A landscape with many valleys, sampled at points; each row gives a point and its height.
A ball rolls from a point to the lowest of its 2 nearest points, and stops where none of them is lower. Distance is the straight distance between rows; heights are no part of it.
j_720: [-22  -5  30  14  -5  38 -27  16 -30  -5  27  -7  32  27  -5   8 -22 -24
   4 -11   4 -31 -15  -5  25   6  -2   5  -5  19  16  14  -8   0 -14  -1
  21 -23  14   5 -16  33  13]  h=1.94
j_10: [ 13  -4 -14  -6  19  10 -16  -9  31   6  32  17 -16  -5   5  -3  21   5
   5  16  -2  16   4   4  -9 -36   4 -21 -20  10  11  -3   9  -7   3 -25
 -14  11   5  -6   4  19 -32]  h=6.11
j_751: [ -6  31 -11   9 -32 -25  10   4  -4 -10 -23   4   8  20   7 -19 -23  -3
 -11   8   5  -8   1   6  21   9  26   2  40  10  23 -27 -13  16  14   4
  18  11 -20  25   1  13  -6]  h=6.70
j_442: [ -4 -14  10  -8 -18 -26  -1  -8   6  18  -3 -15  15 -20  -2   2  10  19
   8 -38  -4   9 -11   3 -35  10   8  29 -23 -36 -19  22  17 -32  17  13
 -36 -11  23  -3   6 -24  21]  h=6.64
j_312: [-21  11  15   7 -23  21 -33   0  -3 -10  19   0  -5  24  17   3 -12 -18
  22  -4  13 -20 -16  13  11 -31  29  -9   8  13  42  -2  -5 -10  -5 -23
  11  10  -3   8 -20  48 -10]  h=4.71
j_94: [ -8  -3 -19  11  11 -12  31  -4   6 -22 -14 -15  -5  -8 -16   0  -1  -2
   1   3   8  -3  -9  -9   4   3  17 -22  16   2   8   6  -4   4  16   5
 -12  -1   5   7  -5  -5   3]  h=1.66
j_161: [-20  -6  21   6 -21  17 -12   9 -28  -3  14 -11   1  -1   8   1  -5 -14
   7   4  -9 -28 -40   7   5 -28  27  11 -23   9  35   5  11 -19  -1  -1
   0 -11  14   8 -34  32 -22]  h=5.44
j_874: [ 11   2   1  13  -2 -33  18  -2  -8   0  -8  12  14   0  -5 -15 -14  11
  -6  -1   3  13  -8   9  -7  37 -24   7   8 -10 -20   2   8  10  -5  19
  -2   0 -18  15 -17 -17   1]  h=4.73
j_88: [-16 -10 -23   6  41  41  -6   6  10  -5   7 -15  -3   8   3  14  -5 -17
  27   5   4  -8  17 -11   9 -10   6 -25   7   9  14  19 -11  -7  -8 -13
 -22 -18  10 -20  -8   9  10]  h=4.52
j_736: [-14 -21  14  -2  18  29  -3  -5  -9   4   8 -17  21 -18   5  14  -3   9
  18 -14  -7 -16 -11   0 -20  -1  14  27 -24  -7 -14  27  11 -31  -2  14
 -25 -34  17 -20 -10 -16  14]  h=7.16
j_11: [ -8   4 -24   2  17  -2  23   0  13 -23 -10  -9 -10  -4  -8   2  30  -8
  10   8   4   6  -2 -29  21 -34  35 -37  14   6  20  -2 -10  12  14 -18
  -6   0  12   5   5  18 -12]  h=6.82
j_535: [ 13  -1   2   6  10 -24  41 -12   0 -20 -21  -4 -24 -22   3  -3   4  41
 -22  -4 -11  30  22  -9   2  -6  -3   6  17 -36 -14 -19  -4  20  11  33
  17  21   9   4  20 -29  -7]  h=6.69
j_783: [-22  21 -27   7  -7  -7   8   4  -1 -17 -27 -19   6  26  10  14 -18 -33
  17  14   2  -6   5 -12  15  16  15 -24  47  20  26   7 -24  11  13  -5
   9   6  -8   9   4  13  10]  h=3.46
j_895: [ -7 -25 -12  -5  16  45 -29  13   5   9  37  -4 -17  13  18  15  11  -1
  25  18  -3   5  -8   3  -5 -50  10 -33 -13   1  40  10  12   1  -4 -16
 -12   2   3 -15  -8  39 -25]  h=5.60
j_787: [  6   6 -11   5  -1  -8  37  -4  -3 -19 -21  -8 -25   2  -2  -8  14   4
 -12  20  -9   7  19 -31  31 -24  25 -17  37  -5   5 -27 -19  26  17  -5
  24  20  11  17  24   2 -29]  h=4.08
j_166: [  4  -2 -10  -2  16   2  10  -7  22 -12  13   6 -13 -12  -9  -9  25   8
   0   4   1  15  -4 -15   6 -42  22 -25  -9   7  15  -1   4  -1  19 -15
  -7   3  11   0   4  14 -21]  h=6.49
j_752: [-10   2 -38   5   2 -14  37   3  -9 -24 -34 -25  -4  -5   3  22   8 -21
  -7   7  15  -4  -3 -31  14  11  45 -28  41  -8   7  -6 -12  29  26  18
  -5   7  -2   0  20   1  -1]  h=1.63
j_162: [ 20  -7   4  -3  18 -24  -6   0 -19  13 -14 -22  16 -12   7  15  15  -6
  23  -5   2  30   5   4 -27  54 -16   6  20 -14 -38  16 -17 -12   7  36
 -13  -4  -2 -13  16 -35  39]  h=8.10
j_456: [-19 -27   0  -3   7  31   3   4 -14  -5  17 -19  -4 -21   8   7   8   6
   8   3  -8  -4 -32  -1  -5 -53  30  -6 -27   5  23  12  18 -21  15   5
 -22 -14  10 -12 -20  13 -15]  h=4.78
j_667: [ 18  -1  15 -10 -12 -30   6   8   7   8   4  26 -15   3  -1 -31 -38  14
 -27  -6  -9  11  42  30  15 -13 -25   9  12  -8   4 -46   3  32 -12  -4
  35  10 -47   7  -1 -22 -17]  h=7.38
j_387: [-10 -17  20  12  -4   4   5  -3 -10   5  14  -2  24  -6  -2 -10 -14  -5
  -3 -17  -6 -29 -36  -6  -3  16  -4  21 -30   5   5  15  21  -6 -14   8
   5 -15  22  14 -35   9  -1]  h=6.24
j_188: [ -4   2 -26   1  13 -18  39  -5  -8 -29 -31 -22  -9 -10  -9  20   1   2
  -8   7   7   7   2 -21   6   8  17 -26  36  -8  -1   2 -11  25  20  18
  -4   6  -6   4  10 -10  -3]  h=0.41
j_982: [ -5  14  19   2   3  49 -34  16   8  20  22  24  12  17  10  -3 -11  -9
   3  -6  15 -20   0   9  -5  13 -36   2  -9  30 -10  -6  -3  14 -18 -36
  15  11  -9 -19  -7  11  26]  h=7.72
j_416: [-10 -25   1  -8  -2   4  33 -12   8 -19 -13  -8 -22 -16  -3  -2  24  30
 -19 -10   6  24  -7 -29   6 -54  44 -10 -10  -1 -10   6  24  -6  37   0
 -10  -7  25  -6  20   4 -10]  h=3.67
j_19: [-25 -12  15  12  14  40 -15   9 -24  -5  22 -16  14  15   1   7 -17 -21
  18   2   7 -25  -9  -4  21  -5  13  -1   0  12  21  18  -3  -8  -3 -11
  -3 -20  14  -2 -20  31   4]  h=1.36
j_316: [-13  -3  -7   8  12  33 -10   1   9  -2   8  -1  10  24  -3   6 -27 -20
  16   5   5  -7  18  -2   5  26 -29 -21  17  34  -2  15 -12   6  -5 -15
   5  -6  -5 -13  -5   2  21]  h=3.78
j_353: [ 28  17  13   3 -17 -36   2  -3   2  23 -10  22   7  -4 -13 -35  -6   5
 -20 -21  -2   3 -18  13 -21  29 -34  32 -37  -9 -21 -15  27   5 -21   4
   0  -9 -14  19 -20 -11 -19]  h=6.21
j_979: [ -8  -3   7   1 -19  30 -35   0  15   3  37   6  -9  12   7  -8  -6  -4
  21  -3  14  -7  -6  14  -4 -28  -2 -21 -12  14  41   2   4   0  -1 -37
  13  21  -9   2 -17  45 -17]  h=5.07
j_107: [-17 -27  22  13   8  25   9  -1 -18   3  10 -16  32  -3   1   7 -11   4
  -3 -17   3 -31 -41 -17   0  18  -3  17 -21  -4  -2  27  12  -3  -3  25
  -5 -27  22   7 -23  -1  12]  h=6.48
j_213: [ 12   3   7   1  25 -30  20  -1 -21   1 -22 -22  20 -15  21  22  -2   9
   9  -8   0  43   8   1 -29  51 -21   4  30 -13 -31  26 -14   0   5  41
 -13   5 -15  -4   2 -20  27]  h=7.85
j_790: [-17 -10 -26   2   7   6  33  -2   4 -22 -21 -26  -6  -7  -3   7  28  -9
  -7  -5  12  -3  -9 -30  16 -31  54 -31  11   2   5   0   0   4  29   1
 -11  -2  12   0  11  10   4]  h=7.13
j_511: [  7   6 -16  -8  31 -19  23   1  11 -11   4   7 -27   2  -6   5  12  21
 -18  15 -20  23  57 -12  10 -20 -15 -12  30 -10   0 -11 -16  30  -6  -4
  22  19  -7  -2  26 -14 -31]  h=5.79
j_164: [-15 -27  13   2  -5  45 -18  17 -36   3  23 -12  -4  -6   7   7  -3  -3
  18  12  -9  -4 -39   6  -6 -47  19   4 -27   4  31   9  15 -13   4   4
 -19 -10  10   0 -27  23 -27]  h=5.12
j_639: [ 13   7   9  -5 -16 -36  15  10  -4  -3  -9   6 -14   9  -8 -24 -35  19
 -18   6 -13   5  29  16  25  -6 -15  -6  24  -1  10 -36  -2  31   0  -1
  38   8 -40  19   5  -7 -17]  h=7.20
j_879: [ 19  10   0  -4  20 -23  17  -8   6  -8  -3   1 -21 -14 -12  -7  10  33
 -19   5 -21  30  33  -2  -3  -8  -2  11  11 -31 -18 -19  -9  12   5  20
  16  17   2   3  20 -34 -17]  h=6.40
j_216: [ -2  -7  13   0 -39 -14   3   3  -5  -2  12   3  -8 -16  -1 -14  -5   4
 -10  -9  -5 -13 -41   2   3 -22  23  11 -52   6  33  -5  29  -7  18  -3
   2   3  17  11 -26  11 -30]  h=4.12
j_696: [ -7  -9  11  10  26  48 -22  14 -16  -3  36   8  32  11  -2  21 -15 -11
  -1  -2  -3 -19  -4  -9  16  20 -16   7  -3  10  -8  19   0  -3 -18   0
  -2 -34  14 -24  -1   7  27]  h=6.84
j_994: [  9  -2   0 -10  15  24 -35   1   9  21   9  11  -1  11  -2  19  17 -17
  17  17  11 -14  14   9  -3  19 -23   7  -4   5 -17  12 -11 -33 -17 -16
 -12  -9  10 -33  17  -9  38]  h=7.21
j_182: [ -8  16   5   3 -33 -16  -3  -3   0   6   3  17   3   5 -21 -32 -15  -8
   3  -6  -3 -13  -5  24  10   9 -16   8 -14  18  12 -16  13   9  -6 -16
  12   6 -14  26 -20  19 -10]  h=6.83
j_822: [ 22  -4 -11 -16  -2  16 -36  -8  32  22  40  34 -30  11  26   7  20  11
   5  21   7  15  -3  16 -13 -40 -14 -13 -26   4  12  -6  13  -1  -1 -31
  -7  23  -6  -4   8  23 -28]  h=5.78
j_655: [  4  15 -28 -15  30 -14 -12   9  17  -1   1  -5 -13   8   1  19  10   0
  -5  24 -10  24  55   3 -16   9 -23 -11  31 -13 -14   4 -23   7 -10   1
  -1  11 -24 -15  26 -24   7]  h=3.93
j_847: [  2  -6   8   4  -6 -18  -2 -10   3  12  -6   0  22 -15   0  -3   6  10
   6 -29  -4  -1 -17   6 -30  31 -10  24 -21 -18 -28   9  14 -18  -7  16
 -16 -13  16   0  -7 -27  14]  h=6.27
j_866: [-22  14   1  20 -24  -1  -1   0  -2 -12 -10  -4  20  15  18  -7 -11 -20
   2  -3   6 -33 -23   7  21   6  40   4  15  14  28  -7  -2 -11   2   3
   0   4  10  14 -15  23   1]  h=6.07
j_857: [  8  15  13 -11  -5  18 -39   5   8  25   0  29   1  17   5   8   5  -9
   5  10  16  -9   6  15  -7  20 -44  16  -2  17 -32  -3  -8 -18 -28 -26
   2   0  -6 -18   7  -8  37]  h=7.47
j_799: [ -4  24   3   3 -27 -32   9   9 -13  -7 -16   2   0  20  -5 -18 -30  -4
   0  10  -6  -3  10  10  12   7  -6  -7  35  12  16 -23  -9  26  11  -2
  30   6 -39  25   0   7  -6]  h=6.95
j_566: [ 26   8   1 -23 -15 -22 -26 -12  10  19  12  18 -15 -20 -18   3  35   9
   1   1 -10  10  -5  15 -22  -5   1  17 -46  -6 -18  -5   7 -30   2   2
 -10  11   2  -5  18 -20  -9]  h=8.60
j_298: [  4  -1 -14   0  21 -28  34   3  -7 -20 -29 -21  -2 -24   8  27   7  20
  -7  -7   5  37  16  -3 -19  18   0   1  31 -37 -17  15  -5  13  28  33
 -19   8  -3  -3  23 -24  15]  h=7.30
j_942: [-18 -19  13 -11  -7  10   5  -9  -1  10   1 -22  20 -21   5  12   2  18
   4 -22  -6  -6 -14   4 -28 -13  15  23 -26 -24 -16  29  26 -39   9  11
 -31 -27  16 -15  -6 -16  14]  h=6.96
j_411: [-15  12 -35   3  -1 -14  27   0  -5 -14 -41 -26   9   8  14  18  -5 -28
   4  12   8  -3  -1 -22  14  28  38 -24  55   9  18   1 -23  21  20  11
  -2   7  -9   6  10  15   4]  h=2.67
j_892: [ -9   0 -24   5  32  44 -17   6  21   3  10  -3  -3  16   8  20 -11 -16
  23   5  10  -5  30  -5   2   3 -17 -23   7  24   3  17 -19   4  -6 -30
 -13  -2  -3 -20  -5  11  19]  h=4.19
j_774: [ 27  16  15 -15 -24 -14 -37  -4   3  35 -14  30  -2   2  -8 -17  13 -14
 -14  -8   2  -9 -13  23 -21  20 -40  34 -41   4 -28  -9  22 -18 -37 -10
   3  -7  -6   1   0  -5   8]  h=8.42
j_38: [ 10   3   7   1 -34  -4  21  -8  12 -13 -13   2 -22 -10   1 -16  13  10
 -18   0  -4  -2 -28 -19  29 -36  61  -8 -11   9  13 -30   6  -3  34   2
  15  10  25  17   9  22 -22]  h=2.58
j_47: [ 40  13  11 -30 -17 -27 -24  -6   7  27   6  15 -28 -17 -23  -4  41  12
  -7  17 -12  15   5  13  -4  -5 -13  25 -37 -18 -21 -12  -7 -26   3   2
   1  22 -10   6  27 -26  -9]  h=8.53
j_185: [-25  29 -18  15 -11  17 -13   3   7 -22 -14  -9   2  34  22   9 -17 -31
  24  -4   9 -16   6   0  16 -10  28 -17  38  29  32  -1 -24   6   3 -20
   5  14  -2   6   0  27  12]  h=4.05
j_466: [  6   3   9  15 -31 -31  26  -1  -4   8  -9   4   9  -3 -12 -27 -10   1
 -10 -27   6 -16 -43  -6   2  25   0  24 -24  -2   8 -12  24   5  -1   6
   6  -1   8  25 -24   7 -14]  h=7.33
j_238: [  3 -16   8  -1 -19   6  31 -16  11 -11 -12  -2 -29 -17   0 -17  16  18
 -17  -5  -2  18 -21 -27  18 -49  50 -14 -19   9  -4 -16  13  -3  41   0
   7   8  28   6  15  17 -23]  h=3.52
j_180: [-27 -25 -24   5  40  26  23   3  -4 -19 -14 -28   1  -9  -1  15   2 -10
  24  -9   9 -15   1 -17   6 -13  24 -23   4   1  12  29  -5  -6   5   2
 -29 -20  13 -19  -5  -6  16]  h=4.89
j_612: [ -1  12 -32   1  26  -9  19  -1  14 -23   4  -4 -17   8 -16  10  13   3
  -4  17  -9  18  37 -23  12 -25  -1 -33  28  -5   8  -1 -18  28   4 -17
   2  12 -10   7  16  -4 -16]  h=5.39
j_308: [ -9 -19   8  -8   1  50 -43  11   5  16  33  -2 -13  14  18  10 -11  -2
  16  10  11  -6  -8  11  -3 -31   2 -21 -15   8  30   9   2  -4  -3 -33
  -1   4   2 -17 -19  43 -15]  h=5.36
j_223: [-20 -33  -6  -9   4  10  20   0  -3 -13   0 -14 -14 -25   4   2  19  20
  -8  -8  -6   8 -19  -9  -8 -64  38 -16 -23   3  10  13  29 -21  29   6
 -24 -12  13 -14   8   9  -6]  h=4.32
j_271: [ 28  10   6   2  -8 -38  15   6  -9   9  -8   9   2 -12  -8 -18   1  19
  -9 -15  -7  21   2  14 -18  30 -20  30 -11 -34 -29 -13   8   4  -4  30
  -3   3 -16  10  -5 -30  -6]  h=5.27
j_963: [ 14   5   0 -14  -8  -4 -26  -7  17  10  21  21  -6 -16  -9  -3  13   0
   4   7  -2  -1  -4  15 -18  -7  -2  16 -45   6  -8   4  15 -28 -11  -6
 -15   7   2  -7  -2  -5 -16]  h=8.33
j_695: [  7  11  10  -8 -11   4 -25   3   0  27  -5  31  18   9   7 -11  -9  -9
  -9   1   7  -4   2  18 -14  22 -51  10  -2  15 -37  -9   5   0 -31  -7
  11  -8 -20  -2  -1 -15  20]  h=7.70
j_680: [ -1   3 -26  -4  31 -27  39  -1   0 -31 -18 -18 -18 -10  -4  22   0   8
 -11  11  -8  22  30 -17   5   5  -9 -18  41 -18   5   5 -11  29   2  18
  11  10 -13  -8  20 -17 -12]  h=4.87
j_191: [  8   3  -1 -11 -12  34 -37   1  32  17  37  25 -20  13  20  -1  -3   5
   8   9  16  -6  -5  20 -17 -29 -15 -18 -26  10  24  -9   4  13  -3 -42
   8  35 -17  -6 -13  37 -14]  h=5.40
j_210: [-15  -9  27  18 -20  14 -17   7 -29   2   8  -5  41  22  -3  -1 -23 -13
  -8 -20   2 -36 -28  -7  17  19 -18  14  -9  18  15   9   2  16 -28   8
  23 -22  28  12 -16  23  22]  h=2.49
j_796: [-22  31 -22  18 -29  -3  -1   0   5 -22 -22   6  15  22  22 -13 -18 -16
  -9   1  11 -18  -5   5  21  12  49   2  39  20  28 -14  -6   0   9   4
  -3   8   1  20  -5  20  -7]  h=6.36
j_468: [  0 -18  17 -10   1  27 -25   3 -12  11  30   0   1 -14   8  14  -1  -4
   3   6 -10 -17 -22   6 -27 -19   1  26 -49   5  -3  16  16 -24 -14   5
 -19 -14  18 -19 -24   0 -18]  h=7.75
j_819: [ 21   7   7 -19   2 -28  -8  12  15  12   9  17 -20   4   5 -15 -11  14
 -23   4 -13  16  53  29  -1  -4 -29   7  16 -18 -11 -34  -6  16 -15   2
  23  12 -46  -5  27 -29  -7]  h=7.60
j_400: [ 16 -15   0   7  -1 -26  46 -10  -6 -13 -30 -15 -12 -29   4  16   2  41
 -21 -20   4  34  20 -10  -7  -1   2   8  27 -45 -19  -4   3  19  29  33
  -6  15  13   4  24 -20   6]  h=6.97
j_884: [ -9  -5   4  14 -14 -14   8  -1  -8   5  -3   3  26  13  -4 -19 -24  -9
   4   0   2  -8 -20   6  10  36 -27  -6   6  18   2  10   8  13 -11   5
  10  -7  -1  12 -16   8  20]  h=3.51
j_870: [  3  13   8  16 -41 -28  10   0   1   5  -4  12   5   2 -18 -31 -10  -1
  -8  -8   3 -16 -25   6  16  10   4  13 -18   9  18 -17  17   3   3  -1
  14   4   4  27 -18  18 -17]  h=7.08
j_707: [  6  -3  -8 -10  13   4 -22  -5   5  10   5  -7   6  -2 -10  13  21  -7
  22   6   2   3   8   7 -17  27  -9   4   2  -1 -22  14 -20 -31  -9   6
 -18  -8   8 -17  11 -27  29]  h=7.49
j_329: [-13  -1  16   5  11  68 -36  17   6  14  38  10   9  23  11  12 -13 -12
   8 -11  19 -22   5   2   2   5 -17  -1  -9  19   9   6  -7  11  -5 -43
  13   1  -7 -26  -6  29  18]  h=7.87
j_568: [ -2  -4   2  -5  -2  17 -23  -7  10   9  30  16   1  -7   0  -4  -6  -7
  -1   8   7 -14  -3   9  -8   1 -13   7 -31  15   2   7  11 -16 -19 -22
 -12   8  -1  -8 -15  14  -8]  h=8.11
j_425: [ 41   6  11 -25  -6 -33 -15   3  -4  30   2   5 -30 -14 -22 -11  36  14
 -17   9 -17  13  25  25   5   5 -26  24 -10 -36 -22 -27 -15  -9  -1   9
  15  18 -26   3  33 -36  -1]  h=8.14
j_782: [ -1 -10  14  18 -14  -4  -3   0 -22   7  -1  -5  46  20   5 -10 -30  -5
  -4 -16   9 -16 -26  -4  10  37 -36  -7   4  28   6   3   1  21 -24  13
  19 -18   6  11 -15  14  33]  h=3.03
j_920: [ -8 -13  -2  10  20   3  11  -4  -2 -14  -6  -6  15  -2  -1   2 -13   0
  14  -6   1   0 -10  -3  -9  38  -4  -5   8   7 -13  17  -4  -7   0  18
 -19  -9   6  -7 -11 -20  21]  h=5.55
j_825: [  4  10 -24  -5  25  -9  -5  -5  16  -6   0   2  -8  -4 -14   1   9   1
   3   9  -7  14  29   7 -10   7  -6  -4  16 -11 -15   4 -16  -3  -3   1
 -16   7  -8  -6  13 -22  -2]  h=3.24
j_221: [ 28  17  15  -2 -24 -42   2  -6   2  23  -9  11  -2 -13  -9 -18   7  19
  -9 -30  -4  19 -11   5 -24  26 -15  43 -43 -33 -28 -19  20  -4 -10  16
  -6   4  -8  11  -6 -25 -14]  h=5.77
j_194: [-14   7   2  12  -9  -2   3   0  -2  -6  -6   3  16  22  -9 -11 -25 -15
  10   5   1  -2   6   7   3  28 -28 -17  19  25   4   6  -6  11  -1  -4
  12   1 -15  15  -9   2  12]  h=3.20
j_373: [ 12  -1  13  14 -17 -39  20  -2 -26   5 -21   4  33  14   6 -21 -27  -4
 -12  -2   9   8 -18   4   2  39 -35  -2  15  12 -10  -1   6  25  -7  17
  14  -5 -30  23 -21   5   6]  h=4.14
j_527: [ -3  -7  -4  -1  15  -3  52 -14   8 -25 -25  -9 -33 -14  -1   4  23  11
 -12  11  -8  19  22 -41  21 -38  21 -14  30 -20 -14 -18 -11  28  17  -2
  27  17  20   9  25  -9 -24]  h=4.63
j_281: [ -2   1  10   0  25  42 -29   6   3  11  27  17  20  14   3  25   0 -16
   2   3  11 -17   6  -1   5  25 -19  14  -7  14 -21  15  -3 -19 -19 -12
  -9 -23  12 -33   8  -2  29]  h=7.00
j_117: [  1   7 -16   3  19  -8  15  -9  13 -16  -2  -3  -4  -9 -20  -3   5   9
  -4   7  -1  10  10  -2  -5  -3   7 -13   5  -6  -4   4  -8   1   6   4
 -13   5   1   2  -1 -12  -7]  h=2.52
j_482: [ 39   0  16 -19  -7 -44 -13  10  -2  19  -1  13 -15  -7   4 -16  10  12
 -25  14 -10  19  43  39   7   8 -26  22   5 -31 -13 -33 -11   2 -15  15
  24  12 -36  -9  24 -44   4]  h=7.84
j_360: [-14   9 -43   1  21   4  10   4  20 -13  -7 -16  -6  16  -5  20   8 -11
  19  17   3  12  41 -27   8 -24  -7 -44  33  10  20  12 -24  31   2 -33
  -6   9 -13   3   5   9  -4]  h=5.75
j_65: [ 13  25  -1   8 -35 -13  18  -4   1  -8 -17   7 -14  -1  -5 -28  -9  12
 -17  12  -7  -4   0 -15  34 -15  37  -3  17  -2  15 -43  -7  13  15   7
  24  22   6  28   8  14 -21]  h=2.66
j_497: [-21  21  -9  15 -10  22 -21  -1   7 -19   3  -6   1  27  26   6  -8 -25
  21  -5   9 -15  -4   3  19 -33  39 -14  28  16  44  -5 -17  -6  -4 -27
  -2   7   6   5  -8  43  -6]  h=4.40
j_449: [  4 -17  23 -16   2  32 -38   2 -18  19  24   4   0 -14   9  27  14  -8
  13   9  -7 -18 -18   6 -18 -12  -4  36 -44   4 -15  16   6 -43 -17   2
 -14 -23  15 -29   0  -5  -1]  h=7.56
j_560: [ 22  10  -9 -13  24 -21   9  -2  10   0   6   3 -24  -4   1  -1  26  15
 -17  12 -22  28  57   3   6 -11 -10   4  21 -31 -10 -20 -17  12 -10   7
  19  18  -2 -11  37 -30 -16]  h=6.08
j_582: [ -2  -9 -10  -6  21  -1  -5  -6  -2   6 -12 -24   9 -10  -1  20  15  -3
  31 -11   3  15  12   2 -28  32   4  -1   9 -17 -27  21 -13 -20   9  17
 -28 -13  18 -22  19 -35  40]  h=7.77
j_137: [ 21   8  24 -15 -25 -17 -36   9  -6  36 -23  34  -3  16  -4  -9  13  -6
 -14   9   4  -2   0  30 -12  15 -60  20  -5  -4 -40 -15  -5 -11 -31 -18
  15  -6 -34   4  12 -25  29]  h=7.95
j_729: [ 10   7  11   5 -42 -16  11   1   1  -5   1   8 -14 -15  -2 -21   1   7
  -9  -3  -5 -11 -34  -3  21 -25  40   4 -36   9  32 -20  20  -9  20  -3
  11  11  20  17 -11  23 -33]  h=3.58
j_289: [-13 -21  12   8  28  38   5   6 -24  -8  25  -8  39   3   0  17 -15  -6
   6 -10  -1 -24 -21 -14   9  23  -8   6 -10   4  -7  27   4  -5 -10  22
  -3 -40  22  -9 -12  -3  23]  h=6.68
j_856: [ -4  10 -28  -9  38 -21  15   5   2 -18 -11 -15 -11  -5   5  24  -2   2
  -4  20 -14  34  45   0 -15  20 -20 -15  42 -20  -6  14 -19  17  -9  17
   3   5 -32 -12  16 -21  -3]  h=4.43
j_273: [ 16  12   1   6  -8 -19  30  -7  -2  -9  -9   2 -25  -3 -16 -22  -6  20
 -21  12 -17   4  10 -11  30 -18  14 -13  18  -7   7 -35  -9  21  11   0
  28  20   0  25  15   0 -22]  h=3.41
j_218: [-19  -1  10  16 -23  13  -7   3 -19  -7  -2 -15  19   4  18  -1   0 -21
  -3  -1   2 -39 -42  -2  15 -12  50  16   2   5  32   3   9 -22   5   9
   2  -4  16  13 -27  29 -10]  h=5.76
j_964: [ -4 -18  25  -8  12  36 -24  -1 -17  12  22  -3  24  -9   2  25  10  -4
  10  -8 -10 -23 -16  -3 -20  11  -2  38 -30  -7 -21  21  10 -32 -13  15
 -10 -41  20 -26  -2  -6  16]  h=7.35
j_846: [-18 -19 -12   7  37  18  18  -5  -2 -17 -16 -22  15  -4   5  15 -10   0
  18 -10   7  -8  -3 -10  -6  23  12 -10   6   2  -6  33   0 -12   5  17
 -26 -22  16 -18  -5 -20  20]  h=5.23
j_228: [ -3 -12   6   5   7   3  -3  -8   3   9  11   6  17  -7  -1 -13  -9  -2
   5  -9   0 -11 -14   0 -14  32 -14  12 -19   9 -12  10   8 -17 -18   7
  -7 -12  19   0 -17 -11  10]  h=5.92
j_356: [ 11  14   9  -2 -21 -15  -9   0   3  19  -4  28   9   5 -16 -35 -12  -5
 -12 -10  -3  -5  -6  22 -11  14 -32  16 -28   9 -16 -16  22  12 -21 -13
   9  -1 -18  23 -18   0 -16]  h=6.55
j_947: [ -9 -11  -3  -6  14  -2  36 -16  13 -21 -24  -2 -26 -15 -14   1  30  17
  -8  -1   6  33  15 -35   7 -42  35 -11   9 -12 -18   2  -2  16  26  -3
  -5   3  23   1  29  -5 -14]  h=4.44
j_648: [ -9  12  -1   0  -3  20 -20  -2  14  16  17  20   3   9  -6 -13 -15  -7
   6   1   5 -12   7  14  -9   9 -30  -3 -10  23  -5  -2   0   4 -14 -28
  -1  13 -13  -4 -13  11   5]  h=7.92
j_233: [ 28  14  18 -21 -28 -23 -35   4  -1  38 -23  29 -14   5 -20 -12  24  -9
 -19   6   4  -2   2  28 -14  15 -48  27 -26  -8 -27  -8   2 -23 -26 -21
   6  -1 -24  10  10 -15  12]  h=8.18
j_229: [ -6  -6  -9   0  30 -31  29  -6  -9 -11 -31 -21   6 -19  12  29  -5  11
   5  -9   6  40  12  -3 -28  37  -4  -7  35 -19 -19  27  -8  11  17  30
 -23   5 -10  -8   6 -27  30]  h=7.57

Where does a ball stop that starts at each point below?
j_356 -> j_19
j_866 -> j_38
j_213 -> j_612
j_312 -> j_188
j_47 -> j_38
j_856 -> j_188
j_11 -> j_979

For each start below, name every point that the ball comes to, in order.
j_870 -> j_182 j_356 j_353 j_221 j_271 j_874 j_373 j_884 j_782 j_210 j_720 j_19
j_920 -> j_846 j_180 j_88 j_892 j_316 j_194
j_799 -> j_751 j_796 j_866 j_218 j_161 j_164 j_456 j_223 j_416 j_238 j_38
